Each row is a point on a tangle of strands that fork, close into loops and nearly touch. The rows are in no order.
In the rows, zero is written as 128.
Two points are linked if the straight distance between their rows is under 97. Some points are linked to none.
Kag: 149, 116, 157, 137, 116, 113, 128, 76, 138, 96, 154, 107, 127, 155, 125, 115, 95, 103, 116, 147, 107, 120, 100, 123, 113, 189, 116, 87, 135, 107, 143, 107, 104, 90, 143, 108
vamat: 120, 167, 133, 105, 138, 120, 119, 161, 95, 159, 128, 121, 147, 130, 133, 120, 168, 157, 152, 135, 166, 141, 167, 140, 154, 65, 153, 117, 92, 149, 126, 132, 111, 118, 109, 143
katid: 138, 130, 160, 118, 145, 151, 128, 171, 154, 146, 138, 177, 106, 76, 155, 157, 155, 143, 138, 128, 113, 139, 161, 136, 113, 98, 137, 147, 117, 136, 146, 104, 126, 114, 91, 141
Nit: 117, 153, 142, 161, 142, 115, 113, 123, 146, 114, 115, 106, 140, 123, 119, 94, 147, 142, 155, 108, 118, 140, 107, 182, 131, 117, 96, 152, 151, 147, 130, 164, 69, 124, 134, 115
kega: 158, 128, 132, 121, 94, 123, 137, 156, 131, 154, 163, 184, 109, 85, 143, 137, 160, 126, 136, 103, 93, 114, 183, 119, 120, 113, 148, 114, 123, 138, 133, 105, 134, 137, 88, 127
Zib: 153, 143, 200, 146, 147, 131, 96, 105, 136, 108, 134, 141, 110, 179, 135, 119, 110, 91, 106, 139, 140, 134, 91, 121, 121, 172, 118, 118, 127, 149, 179, 143, 135, 129, 142, 107
mag: 162, 141, 186, 129, 140, 153, 126, 95, 123, 57, 113, 110, 129, 177, 142, 144, 80, 78, 106, 133, 126, 121, 98, 173, 124, 161, 125, 123, 106, 127, 134, 134, 159, 123, 127, 97
Gabi: 141, 100, 80, 146, 129, 177, 144, 130, 127, 147, 144, 101, 145, 167, 117, 140, 141, 147, 125, 139, 94, 131, 121, 136, 138, 109, 144, 112, 157, 128, 90, 101, 185, 117, 122, 173
tas: 93, 125, 90, 97, 120, 160, 133, 144, 120, 133, 101, 114, 113, 129, 130, 164, 106, 149, 117, 129, 119, 142, 169, 123, 108, 70, 131, 149, 134, 112, 97, 133, 159, 90, 118, 155
fimo: 129, 141, 140, 146, 161, 107, 126, 111, 126, 71, 122, 120, 143, 161, 128, 124, 123, 145, 112, 134, 140, 132, 88, 109, 141, 153, 150, 136, 110, 103, 131, 126, 134, 137, 148, 112
fudem: 138, 112, 126, 140, 126, 126, 98, 167, 199, 134, 153, 147, 103, 120, 120, 111, 167, 125, 116, 130, 158, 155, 145, 135, 126, 137, 104, 120, 85, 161, 153, 98, 117, 115, 119, 122
gefu: 154, 114, 139, 130, 109, 110, 132, 79, 135, 106, 172, 117, 119, 135, 123, 109, 99, 113, 109, 131, 115, 106, 120, 137, 120, 178, 104, 80, 123, 82, 138, 113, 94, 96, 139, 115
Narig: 143, 128, 122, 138, 96, 113, 131, 143, 111, 147, 145, 151, 118, 73, 164, 104, 104, 124, 123, 79, 102, 113, 135, 126, 157, 139, 125, 138, 119, 124, 143, 150, 77, 166, 100, 132
Kuz: 100, 129, 106, 98, 122, 107, 127, 135, 132, 105, 110, 138, 112, 142, 110, 135, 142, 136, 134, 159, 146, 137, 156, 86, 92, 121, 122, 131, 126, 100, 119, 122, 158, 114, 128, 109
sudob: 163, 134, 104, 122, 84, 101, 129, 125, 108, 165, 152, 142, 157, 113, 116, 100, 166, 136, 139, 98, 122, 99, 161, 106, 145, 118, 165, 95, 120, 138, 114, 127, 119, 163, 110, 121
bab: 136, 118, 126, 114, 113, 129, 95, 129, 117, 164, 145, 146, 130, 134, 122, 58, 153, 118, 109, 105, 141, 139, 109, 142, 150, 173, 129, 112, 129, 149, 140, 127, 85, 154, 115, 138
Kiga: 141, 107, 131, 134, 131, 127, 127, 102, 131, 92, 86, 104, 115, 189, 140, 129, 138, 74, 119, 156, 132, 126, 95, 129, 112, 164, 157, 113, 116, 147, 124, 128, 197, 133, 114, 97
vog: 145, 142, 175, 104, 121, 120, 125, 143, 118, 166, 154, 155, 129, 59, 140, 154, 149, 102, 162, 139, 119, 95, 146, 108, 137, 106, 120, 158, 124, 139, 151, 87, 150, 150, 130, 105
gagis: 109, 168, 165, 104, 148, 123, 114, 166, 96, 151, 128, 135, 125, 108, 140, 141, 160, 146, 136, 139, 152, 147, 176, 133, 118, 70, 168, 114, 95, 136, 128, 136, 92, 114, 99, 141
veta: 113, 141, 84, 94, 107, 169, 135, 150, 118, 147, 124, 111, 118, 117, 152, 169, 108, 148, 113, 116, 98, 142, 178, 116, 113, 75, 134, 139, 140, 116, 92, 134, 156, 100, 107, 165
mino: 117, 127, 122, 78, 127, 150, 131, 161, 71, 165, 120, 111, 113, 75, 153, 174, 108, 88, 127, 140, 97, 95, 160, 130, 109, 88, 128, 136, 127, 96, 115, 114, 163, 129, 97, 139
Biv: 114, 143, 117, 108, 156, 148, 121, 152, 117, 152, 132, 123, 149, 148, 148, 79, 112, 134, 106, 109, 131, 141, 70, 182, 167, 144, 114, 136, 136, 153, 138, 141, 80, 131, 118, 161
zar: 109, 115, 123, 113, 124, 141, 127, 137, 105, 127, 119, 107, 140, 139, 104, 138, 153, 141, 120, 173, 152, 149, 154, 122, 89, 85, 163, 99, 121, 103, 90, 98, 134, 95, 134, 119
Kan: 102, 132, 121, 137, 133, 118, 146, 109, 126, 44, 85, 95, 125, 136, 121, 147, 84, 160, 124, 127, 136, 130, 110, 128, 130, 107, 107, 167, 123, 91, 126, 129, 125, 111, 148, 109
Vep: 137, 134, 160, 141, 159, 120, 117, 90, 133, 88, 104, 101, 116, 187, 123, 124, 145, 101, 125, 161, 130, 129, 99, 128, 114, 164, 149, 128, 118, 159, 137, 136, 176, 141, 140, 85
Sudov: 127, 147, 102, 126, 142, 134, 108, 145, 141, 142, 143, 123, 121, 141, 127, 87, 154, 149, 134, 115, 116, 157, 129, 163, 150, 91, 137, 129, 133, 155, 124, 150, 127, 95, 108, 140
futo: 134, 116, 158, 131, 121, 141, 96, 127, 126, 157, 144, 153, 137, 154, 117, 64, 131, 116, 92, 126, 147, 127, 99, 145, 146, 182, 131, 106, 129, 128, 151, 117, 79, 149, 123, 144
mugib: 155, 139, 92, 138, 115, 138, 169, 118, 105, 133, 148, 114, 176, 105, 135, 142, 103, 163, 133, 110, 123, 119, 116, 107, 145, 121, 136, 127, 133, 108, 108, 126, 102, 157, 132, 157
bomif: 121, 118, 111, 129, 118, 111, 117, 105, 160, 127, 141, 157, 89, 126, 143, 137, 106, 117, 110, 120, 130, 140, 113, 97, 117, 181, 95, 127, 137, 123, 142, 154, 145, 101, 154, 124
lek: 104, 146, 111, 120, 140, 96, 101, 148, 155, 127, 137, 169, 104, 127, 131, 112, 134, 138, 141, 123, 145, 160, 127, 97, 138, 144, 120, 144, 113, 133, 156, 161, 142, 130, 130, 127
Vebof: 130, 139, 143, 106, 98, 107, 141, 138, 79, 166, 133, 122, 172, 86, 131, 148, 143, 110, 139, 125, 138, 88, 181, 97, 145, 95, 159, 108, 116, 143, 115, 131, 135, 171, 124, 113
Guk: 162, 126, 73, 139, 126, 134, 160, 125, 110, 126, 151, 118, 148, 127, 136, 149, 87, 167, 117, 116, 115, 125, 92, 117, 144, 144, 124, 118, 125, 79, 110, 107, 122, 145, 128, 159
dolu: 131, 118, 143, 154, 152, 175, 135, 122, 154, 136, 136, 133, 154, 177, 123, 134, 76, 107, 98, 121, 97, 111, 96, 184, 143, 139, 135, 126, 164, 131, 126, 144, 128, 115, 155, 170
Pep: 113, 150, 122, 130, 156, 96, 93, 130, 149, 104, 133, 147, 98, 163, 118, 118, 151, 130, 126, 136, 142, 154, 125, 110, 118, 143, 134, 142, 114, 139, 156, 148, 172, 115, 146, 111
tuv: 122, 121, 112, 106, 125, 151, 110, 150, 123, 141, 138, 121, 121, 115, 115, 85, 155, 124, 129, 82, 128, 133, 123, 169, 143, 161, 95, 122, 154, 203, 147, 139, 83, 126, 116, 117
Zamu: 124, 124, 114, 136, 155, 131, 132, 107, 139, 130, 122, 109, 165, 157, 100, 116, 153, 155, 145, 153, 137, 123, 109, 133, 150, 102, 151, 130, 142, 137, 107, 134, 142, 129, 154, 138
fof: 149, 121, 90, 131, 112, 112, 134, 118, 124, 117, 148, 130, 126, 142, 143, 134, 76, 150, 95, 107, 120, 111, 89, 115, 149, 168, 119, 104, 121, 69, 117, 126, 123, 125, 135, 132
femet: 128, 106, 126, 156, 167, 145, 158, 115, 146, 127, 127, 127, 162, 170, 99, 140, 130, 139, 132, 151, 114, 115, 89, 149, 152, 138, 149, 121, 146, 141, 110, 130, 146, 147, 149, 162
Supa: 136, 144, 118, 108, 100, 104, 144, 125, 93, 166, 135, 133, 173, 94, 124, 144, 140, 135, 129, 147, 153, 105, 156, 86, 142, 111, 157, 106, 106, 120, 109, 123, 116, 180, 127, 131
piv: 129, 119, 137, 152, 114, 105, 139, 110, 153, 133, 153, 156, 107, 82, 144, 114, 115, 128, 124, 113, 118, 134, 136, 109, 132, 159, 103, 133, 128, 111, 127, 137, 98, 133, 134, 122
gam: 152, 140, 173, 141, 135, 129, 102, 95, 134, 94, 144, 143, 104, 167, 142, 113, 84, 107, 96, 124, 135, 136, 95, 124, 125, 172, 103, 122, 137, 120, 174, 141, 125, 99, 147, 109
Kepab: 108, 123, 100, 98, 110, 123, 145, 153, 87, 164, 108, 98, 152, 84, 135, 178, 106, 94, 137, 148, 148, 106, 154, 111, 123, 91, 133, 126, 103, 105, 96, 125, 146, 160, 127, 145
Pom: 110, 114, 92, 115, 99, 127, 140, 136, 106, 156, 90, 101, 147, 113, 123, 157, 106, 121, 139, 141, 155, 121, 136, 93, 115, 94, 122, 127, 128, 97, 96, 114, 140, 150, 136, 146
lumid: 151, 124, 131, 130, 81, 105, 130, 160, 110, 163, 138, 162, 107, 83, 153, 122, 140, 113, 149, 92, 101, 88, 144, 112, 159, 139, 136, 146, 134, 168, 164, 109, 110, 187, 91, 113
tepo: 82, 132, 95, 91, 115, 128, 131, 133, 124, 132, 101, 132, 112, 117, 130, 156, 101, 140, 133, 135, 125, 135, 160, 104, 126, 99, 116, 167, 133, 108, 113, 152, 161, 116, 126, 146
Gosav: 141, 144, 166, 156, 162, 98, 121, 85, 148, 82, 116, 96, 112, 162, 112, 120, 138, 113, 124, 152, 137, 133, 95, 106, 97, 174, 134, 127, 122, 147, 156, 129, 134, 123, 158, 88
beru: 149, 112, 135, 143, 85, 116, 132, 157, 120, 152, 139, 158, 101, 71, 162, 120, 121, 114, 141, 73, 99, 102, 124, 128, 158, 153, 122, 154, 135, 163, 163, 117, 94, 174, 102, 113
Rorin: 107, 144, 166, 155, 127, 125, 133, 98, 124, 129, 106, 86, 154, 106, 115, 142, 139, 149, 161, 116, 134, 112, 147, 157, 134, 84, 114, 157, 156, 140, 103, 167, 92, 117, 151, 111
miko: 84, 127, 117, 125, 127, 117, 139, 110, 145, 119, 105, 139, 102, 100, 130, 149, 102, 144, 145, 134, 118, 134, 141, 105, 129, 121, 107, 176, 150, 119, 117, 159, 140, 122, 143, 126
gor: 138, 114, 141, 144, 153, 149, 136, 109, 141, 86, 89, 131, 137, 189, 139, 161, 108, 93, 101, 133, 132, 121, 92, 152, 141, 164, 145, 117, 123, 156, 123, 156, 173, 154, 130, 137
Sefe: 108, 113, 146, 82, 144, 131, 127, 149, 119, 143, 136, 158, 106, 81, 129, 173, 125, 122, 144, 166, 135, 110, 161, 106, 99, 122, 106, 152, 116, 89, 125, 107, 164, 134, 104, 128
nediz: 152, 96, 85, 140, 119, 163, 137, 118, 136, 147, 138, 106, 154, 155, 109, 116, 156, 139, 121, 136, 95, 122, 126, 134, 135, 125, 149, 100, 148, 123, 85, 107, 168, 112, 128, 142
roza: 120, 143, 123, 138, 159, 128, 103, 133, 139, 123, 140, 128, 118, 175, 128, 116, 157, 175, 126, 149, 121, 163, 131, 165, 125, 75, 159, 135, 128, 143, 117, 136, 142, 91, 117, 139
Ruvil: 167, 126, 107, 134, 114, 129, 127, 129, 112, 152, 171, 142, 155, 127, 140, 95, 99, 141, 98, 85, 119, 110, 105, 148, 156, 158, 137, 110, 115, 92, 127, 133, 88, 139, 134, 159
zof: 138, 121, 149, 150, 133, 126, 122, 97, 153, 126, 142, 128, 134, 119, 112, 82, 131, 113, 126, 113, 124, 135, 117, 148, 122, 159, 110, 110, 150, 139, 146, 141, 84, 118, 156, 124
Kased: 118, 128, 110, 102, 148, 156, 113, 153, 115, 162, 137, 118, 154, 161, 131, 70, 149, 121, 113, 107, 129, 130, 92, 186, 174, 153, 127, 129, 141, 180, 127, 138, 99, 135, 104, 151
Fizeg: 138, 132, 205, 149, 155, 133, 95, 126, 143, 116, 130, 135, 124, 189, 115, 88, 114, 100, 106, 149, 137, 126, 92, 147, 127, 165, 129, 108, 121, 140, 173, 129, 103, 146, 129, 116
lapev: 114, 121, 86, 115, 109, 102, 127, 111, 151, 130, 126, 156, 88, 132, 135, 133, 116, 115, 117, 125, 119, 133, 120, 94, 120, 169, 106, 123, 145, 103, 120, 147, 158, 113, 136, 125
nabo: 149, 130, 109, 116, 104, 120, 138, 140, 148, 154, 164, 176, 99, 102, 140, 136, 151, 140, 117, 116, 98, 137, 169, 107, 101, 134, 140, 100, 127, 116, 116, 118, 136, 111, 99, 136
bege: 98, 127, 140, 138, 126, 108, 146, 119, 147, 90, 90, 115, 101, 137, 112, 152, 150, 108, 152, 164, 163, 125, 134, 75, 75, 143, 103, 157, 126, 117, 149, 109, 145, 120, 142, 91
Mibat: 118, 117, 88, 128, 94, 109, 149, 119, 133, 131, 98, 119, 130, 119, 130, 135, 112, 139, 125, 138, 123, 121, 120, 87, 119, 126, 116, 129, 147, 83, 94, 125, 125, 144, 133, 133
Fuz: 139, 139, 167, 108, 137, 157, 129, 182, 125, 148, 133, 172, 104, 80, 170, 161, 148, 127, 146, 113, 95, 128, 160, 134, 132, 81, 135, 150, 132, 145, 153, 108, 129, 114, 94, 136
bega: 108, 149, 152, 164, 129, 113, 119, 109, 141, 119, 113, 104, 140, 111, 115, 119, 157, 149, 175, 120, 126, 132, 123, 167, 124, 93, 97, 162, 155, 146, 121, 170, 79, 122, 133, 114
Fotu: 130, 122, 112, 132, 130, 132, 90, 159, 164, 141, 161, 149, 93, 122, 114, 91, 167, 128, 118, 128, 154, 168, 131, 144, 131, 150, 101, 107, 106, 169, 158, 109, 115, 116, 117, 124
merov: 126, 120, 83, 125, 103, 95, 143, 116, 139, 124, 108, 127, 106, 135, 144, 134, 104, 134, 108, 122, 122, 123, 106, 86, 120, 161, 118, 122, 140, 80, 111, 133, 127, 132, 134, 120
fuv: 128, 145, 144, 145, 163, 120, 121, 96, 131, 81, 89, 93, 123, 193, 116, 134, 156, 125, 128, 164, 138, 121, 95, 143, 117, 136, 151, 150, 118, 149, 133, 136, 171, 146, 149, 82
lifa: 113, 125, 146, 142, 120, 135, 148, 94, 129, 119, 107, 89, 159, 104, 107, 126, 139, 143, 156, 130, 134, 112, 147, 130, 124, 97, 122, 137, 158, 134, 92, 150, 112, 125, 153, 110
borev: 148, 111, 137, 144, 124, 122, 123, 150, 192, 140, 163, 168, 111, 105, 133, 124, 168, 127, 130, 134, 128, 145, 169, 122, 115, 131, 116, 121, 91, 138, 136, 94, 133, 113, 121, 125
suvi: 164, 124, 115, 132, 87, 116, 126, 130, 111, 153, 157, 144, 131, 89, 150, 97, 100, 129, 104, 70, 108, 108, 132, 141, 145, 153, 128, 117, 117, 114, 138, 149, 75, 158, 112, 134
pel: 140, 135, 157, 84, 132, 129, 129, 150, 94, 156, 154, 166, 114, 67, 142, 173, 145, 110, 139, 150, 109, 98, 167, 116, 123, 103, 121, 139, 124, 107, 141, 101, 157, 140, 104, 128
Zogod: 160, 121, 162, 135, 129, 156, 142, 92, 122, 66, 70, 109, 123, 165, 156, 148, 91, 69, 94, 132, 132, 133, 81, 178, 105, 153, 137, 130, 98, 135, 123, 130, 166, 146, 113, 113
zatid: 135, 118, 166, 140, 138, 125, 98, 121, 133, 133, 150, 149, 136, 168, 127, 80, 109, 117, 98, 132, 133, 127, 92, 140, 151, 174, 133, 102, 122, 111, 159, 124, 94, 136, 130, 138
Pupov: 124, 145, 112, 123, 147, 122, 123, 139, 126, 145, 128, 128, 155, 120, 148, 83, 117, 144, 131, 102, 128, 146, 97, 146, 168, 124, 130, 135, 122, 132, 131, 154, 83, 141, 124, 148
doma: 130, 141, 166, 120, 131, 154, 133, 188, 110, 148, 124, 150, 93, 100, 167, 159, 135, 136, 151, 96, 86, 127, 165, 135, 134, 69, 143, 145, 154, 165, 150, 125, 121, 102, 99, 129
govo: 106, 117, 119, 123, 130, 162, 136, 146, 94, 136, 113, 68, 141, 117, 118, 174, 131, 143, 131, 119, 138, 137, 174, 150, 97, 59, 155, 117, 131, 139, 80, 123, 134, 89, 140, 135
tol: 138, 126, 136, 136, 134, 120, 104, 105, 158, 112, 135, 156, 93, 150, 144, 135, 95, 106, 104, 122, 140, 147, 98, 108, 111, 173, 97, 132, 148, 142, 166, 153, 143, 94, 166, 114
dos: 115, 148, 132, 132, 163, 112, 99, 132, 134, 104, 137, 140, 109, 185, 117, 124, 158, 156, 126, 161, 134, 154, 132, 132, 122, 106, 161, 133, 116, 128, 135, 134, 166, 114, 127, 110
vebo: 120, 135, 144, 127, 108, 117, 139, 138, 117, 160, 132, 148, 129, 80, 137, 112, 148, 126, 161, 118, 121, 121, 164, 106, 149, 108, 131, 144, 125, 145, 132, 136, 117, 156, 113, 118
zop: 147, 122, 130, 119, 111, 116, 124, 105, 131, 107, 172, 127, 153, 149, 107, 96, 83, 108, 119, 127, 125, 93, 120, 151, 155, 174, 102, 103, 110, 73, 145, 118, 116, 108, 153, 119
rek: 126, 113, 151, 152, 111, 103, 154, 111, 158, 141, 152, 158, 113, 71, 142, 140, 127, 128, 146, 137, 122, 120, 133, 98, 123, 148, 101, 157, 131, 112, 128, 112, 115, 145, 132, 111
durid: 109, 125, 112, 130, 134, 130, 105, 147, 160, 146, 133, 149, 92, 99, 146, 102, 119, 123, 126, 110, 144, 163, 107, 145, 149, 145, 81, 143, 137, 155, 155, 163, 96, 126, 123, 136
nem: 104, 158, 152, 100, 161, 113, 113, 149, 115, 128, 136, 150, 123, 124, 116, 142, 154, 157, 131, 156, 153, 154, 170, 107, 101, 93, 164, 114, 103, 109, 125, 126, 122, 110, 117, 130
koguz: 134, 121, 139, 139, 134, 141, 89, 131, 168, 145, 143, 135, 107, 137, 106, 83, 151, 110, 115, 135, 162, 152, 101, 148, 123, 161, 81, 113, 137, 173, 171, 121, 94, 124, 142, 125
loroz: 136, 124, 151, 122, 149, 127, 125, 160, 176, 130, 146, 190, 110, 94, 146, 153, 152, 155, 125, 146, 127, 149, 167, 116, 93, 121, 126, 138, 105, 119, 140, 107, 135, 112, 103, 144
gema: 140, 107, 138, 143, 122, 110, 135, 87, 139, 89, 107, 89, 133, 165, 125, 118, 109, 99, 127, 152, 112, 122, 82, 122, 109, 179, 141, 102, 136, 109, 127, 107, 122, 107, 140, 108
dubut: 120, 131, 106, 114, 124, 134, 132, 118, 125, 143, 133, 120, 155, 130, 113, 121, 146, 153, 140, 144, 132, 135, 145, 113, 145, 101, 145, 120, 135, 125, 101, 133, 145, 121, 141, 131
vut: 114, 138, 128, 89, 120, 158, 135, 161, 89, 157, 125, 117, 122, 99, 159, 179, 109, 118, 113, 126, 92, 109, 184, 120, 102, 81, 151, 123, 131, 113, 102, 131, 143, 121, 96, 152
nebot: 137, 103, 130, 168, 156, 153, 163, 122, 137, 128, 149, 142, 165, 164, 108, 144, 109, 125, 120, 135, 111, 104, 92, 151, 149, 174, 149, 107, 140, 121, 119, 122, 131, 147, 135, 172
mozo: 147, 103, 137, 147, 131, 142, 140, 108, 127, 82, 81, 119, 136, 183, 145, 155, 113, 89, 102, 135, 131, 117, 73, 144, 124, 174, 144, 113, 115, 140, 125, 130, 168, 148, 119, 123
larat: 107, 146, 130, 102, 139, 105, 119, 143, 129, 119, 140, 156, 114, 122, 109, 136, 152, 156, 140, 158, 147, 146, 173, 97, 106, 114, 137, 127, 111, 105, 128, 123, 150, 116, 118, 128
Zadez: 84, 116, 139, 112, 130, 116, 126, 136, 118, 103, 81, 123, 105, 142, 99, 145, 140, 105, 147, 154, 175, 127, 157, 93, 69, 119, 110, 154, 117, 96, 140, 101, 163, 113, 130, 100
kip: 121, 123, 133, 150, 130, 129, 160, 91, 135, 93, 107, 88, 162, 116, 104, 116, 120, 150, 140, 145, 130, 119, 120, 131, 119, 112, 123, 127, 158, 108, 98, 122, 98, 120, 160, 119
kez: 96, 110, 139, 74, 145, 119, 121, 159, 103, 129, 117, 140, 107, 100, 122, 174, 124, 119, 142, 161, 142, 118, 167, 100, 82, 116, 115, 136, 111, 72, 115, 113, 157, 127, 93, 128
nif: 164, 125, 128, 119, 81, 103, 133, 159, 122, 166, 153, 177, 104, 81, 139, 130, 149, 112, 150, 94, 94, 86, 169, 119, 142, 120, 142, 123, 127, 163, 153, 104, 134, 165, 91, 110
Ser: 117, 137, 140, 148, 140, 92, 136, 101, 160, 94, 111, 117, 102, 141, 110, 132, 148, 121, 137, 154, 145, 136, 121, 76, 91, 164, 112, 137, 121, 135, 150, 120, 137, 117, 156, 88
riso: 130, 100, 86, 141, 121, 180, 142, 142, 99, 150, 131, 90, 140, 160, 104, 153, 137, 147, 140, 140, 117, 150, 129, 134, 115, 79, 143, 113, 151, 124, 98, 77, 173, 110, 121, 176
zopo: 139, 124, 83, 112, 100, 112, 128, 119, 139, 159, 158, 156, 108, 125, 127, 112, 149, 135, 112, 121, 100, 124, 154, 106, 120, 137, 133, 94, 135, 112, 102, 127, 149, 108, 114, 127
zepu: 124, 112, 115, 149, 125, 133, 148, 109, 118, 58, 64, 89, 144, 150, 104, 146, 93, 148, 137, 132, 139, 129, 89, 127, 116, 96, 119, 145, 131, 89, 136, 93, 128, 113, 154, 125
zudig: 125, 128, 114, 129, 112, 127, 128, 146, 138, 156, 134, 152, 111, 84, 140, 99, 147, 122, 154, 98, 109, 134, 147, 127, 157, 123, 108, 143, 134, 162, 137, 151, 114, 138, 110, 124
Fupa: 150, 137, 178, 129, 143, 140, 130, 117, 136, 58, 129, 110, 150, 180, 121, 146, 73, 91, 115, 146, 120, 106, 105, 178, 138, 168, 125, 115, 109, 117, 140, 120, 155, 113, 135, 102
mavim: 116, 125, 113, 95, 118, 124, 145, 165, 73, 160, 133, 104, 158, 85, 131, 178, 131, 95, 128, 140, 139, 93, 174, 115, 120, 93, 156, 99, 102, 120, 95, 125, 148, 156, 117, 128
Zazak: 107, 106, 134, 146, 122, 126, 148, 104, 125, 85, 81, 76, 152, 125, 104, 135, 106, 148, 142, 155, 152, 128, 118, 120, 108, 99, 119, 134, 142, 89, 100, 107, 100, 126, 156, 116
Gil: 135, 142, 134, 152, 170, 144, 137, 92, 124, 71, 67, 105, 129, 193, 128, 163, 151, 125, 120, 145, 135, 119, 87, 161, 119, 125, 146, 166, 108, 156, 125, 139, 175, 168, 140, 102
kesi: 137, 135, 173, 140, 111, 113, 140, 127, 130, 157, 147, 150, 124, 54, 148, 140, 134, 119, 157, 126, 115, 104, 140, 107, 141, 120, 121, 164, 140, 137, 144, 100, 125, 163, 131, 105
mamig: 125, 151, 121, 137, 138, 115, 129, 131, 129, 148, 116, 119, 158, 126, 134, 89, 143, 149, 151, 112, 140, 137, 116, 135, 161, 102, 133, 139, 125, 143, 126, 153, 92, 142, 128, 143
tiruk: 106, 116, 115, 137, 120, 111, 146, 108, 139, 74, 99, 108, 111, 113, 135, 141, 78, 158, 123, 124, 117, 138, 118, 114, 132, 124, 107, 161, 140, 90, 109, 140, 122, 119, 142, 122
Dez: 138, 116, 131, 148, 127, 111, 119, 107, 146, 132, 149, 138, 124, 109, 132, 88, 111, 126, 121, 107, 123, 141, 119, 133, 133, 154, 111, 121, 139, 120, 135, 151, 88, 123, 145, 129
bote: 154, 115, 123, 149, 136, 141, 133, 125, 126, 149, 159, 138, 167, 150, 129, 110, 108, 135, 108, 113, 116, 109, 93, 148, 154, 157, 149, 113, 128, 102, 119, 124, 106, 141, 140, 158
puz: 118, 150, 116, 111, 137, 126, 127, 133, 111, 144, 133, 116, 151, 131, 113, 130, 150, 163, 145, 141, 148, 144, 160, 129, 144, 70, 153, 124, 116, 134, 109, 142, 134, 109, 136, 136
Mutuk: 99, 105, 127, 120, 120, 150, 130, 144, 103, 133, 111, 88, 135, 114, 105, 151, 139, 126, 132, 146, 154, 139, 172, 137, 80, 76, 155, 109, 126, 112, 82, 103, 127, 95, 136, 121
rema: 136, 123, 85, 117, 104, 138, 135, 123, 117, 139, 140, 120, 146, 129, 115, 118, 151, 142, 127, 145, 115, 127, 154, 107, 128, 108, 143, 103, 138, 117, 86, 121, 152, 116, 124, 128
Fuzov: 111, 110, 73, 119, 124, 137, 134, 127, 128, 112, 82, 115, 135, 174, 119, 154, 116, 141, 116, 133, 132, 135, 94, 102, 135, 108, 132, 153, 140, 120, 120, 116, 180, 122, 144, 148
ferog: 122, 140, 104, 126, 130, 126, 117, 148, 140, 144, 145, 147, 105, 109, 130, 98, 146, 138, 148, 106, 112, 158, 158, 139, 141, 104, 127, 134, 131, 148, 132, 158, 134, 102, 112, 137
gib: 159, 139, 103, 128, 108, 123, 162, 117, 91, 159, 136, 121, 187, 104, 122, 142, 136, 154, 137, 126, 147, 107, 130, 86, 142, 115, 156, 109, 120, 128, 107, 116, 107, 174, 135, 144
ber: 123, 121, 97, 128, 124, 179, 139, 145, 92, 149, 118, 75, 144, 134, 113, 170, 129, 146, 127, 116, 135, 152, 150, 138, 100, 67, 152, 110, 132, 137, 92, 92, 151, 95, 135, 168
zov: 147, 166, 97, 131, 129, 148, 168, 119, 69, 166, 142, 94, 164, 110, 145, 172, 106, 146, 150, 100, 128, 118, 134, 100, 134, 104, 120, 126, 146, 159, 135, 124, 127, 156, 132, 194
nitaz: 130, 115, 118, 105, 117, 158, 103, 142, 108, 161, 143, 131, 135, 135, 114, 64, 153, 114, 116, 91, 124, 130, 110, 158, 149, 167, 122, 114, 148, 179, 138, 123, 88, 138, 115, 137
Sul: 138, 121, 153, 161, 139, 127, 103, 114, 160, 136, 139, 119, 122, 127, 96, 74, 161, 108, 133, 131, 140, 140, 113, 156, 118, 149, 101, 109, 139, 166, 160, 121, 92, 120, 155, 116
goluk: 121, 116, 113, 132, 110, 138, 122, 147, 145, 159, 136, 149, 95, 82, 152, 109, 133, 109, 139, 88, 118, 144, 131, 144, 157, 147, 93, 145, 138, 168, 150, 154, 102, 133, 113, 128
Kobu: 75, 141, 139, 123, 139, 106, 124, 109, 118, 101, 87, 103, 124, 128, 108, 156, 124, 150, 143, 153, 177, 128, 137, 104, 103, 111, 119, 162, 122, 109, 123, 140, 127, 138, 153, 101
Vofom: 142, 137, 159, 126, 134, 125, 118, 112, 129, 78, 152, 123, 147, 175, 114, 113, 73, 102, 114, 135, 129, 108, 105, 162, 154, 173, 120, 109, 115, 93, 152, 118, 144, 105, 149, 109
geman: 120, 137, 122, 132, 133, 138, 121, 135, 141, 139, 124, 108, 138, 117, 123, 79, 139, 124, 145, 80, 113, 137, 113, 172, 139, 129, 109, 140, 159, 170, 132, 171, 83, 113, 127, 120
Fesev: 127, 124, 124, 147, 178, 145, 150, 110, 129, 73, 88, 129, 130, 194, 126, 180, 134, 120, 112, 123, 133, 125, 81, 166, 136, 131, 140, 154, 113, 165, 129, 152, 169, 161, 135, 137
tup: 109, 147, 133, 145, 153, 103, 94, 147, 154, 121, 133, 143, 94, 130, 130, 105, 120, 133, 119, 113, 156, 172, 94, 121, 131, 154, 96, 143, 122, 142, 173, 156, 108, 131, 136, 128

A tip is a point with one link. Name the tips that can be reached along the links from each point below, in the order of the rows.
zudig: doma, kez
gib: mino, mamig
rema: zar, gema

A fork is a point with three links, a tip a point with one. Leave the first point through the second and follow the links. Name the first fork or tip that comes.
mugib; gib: merov
Sul; zof: kesi
nif; lumid: dubut
mozo; Zogod: gema
kip; Zazak: mino
tiruk; Kan: nitaz
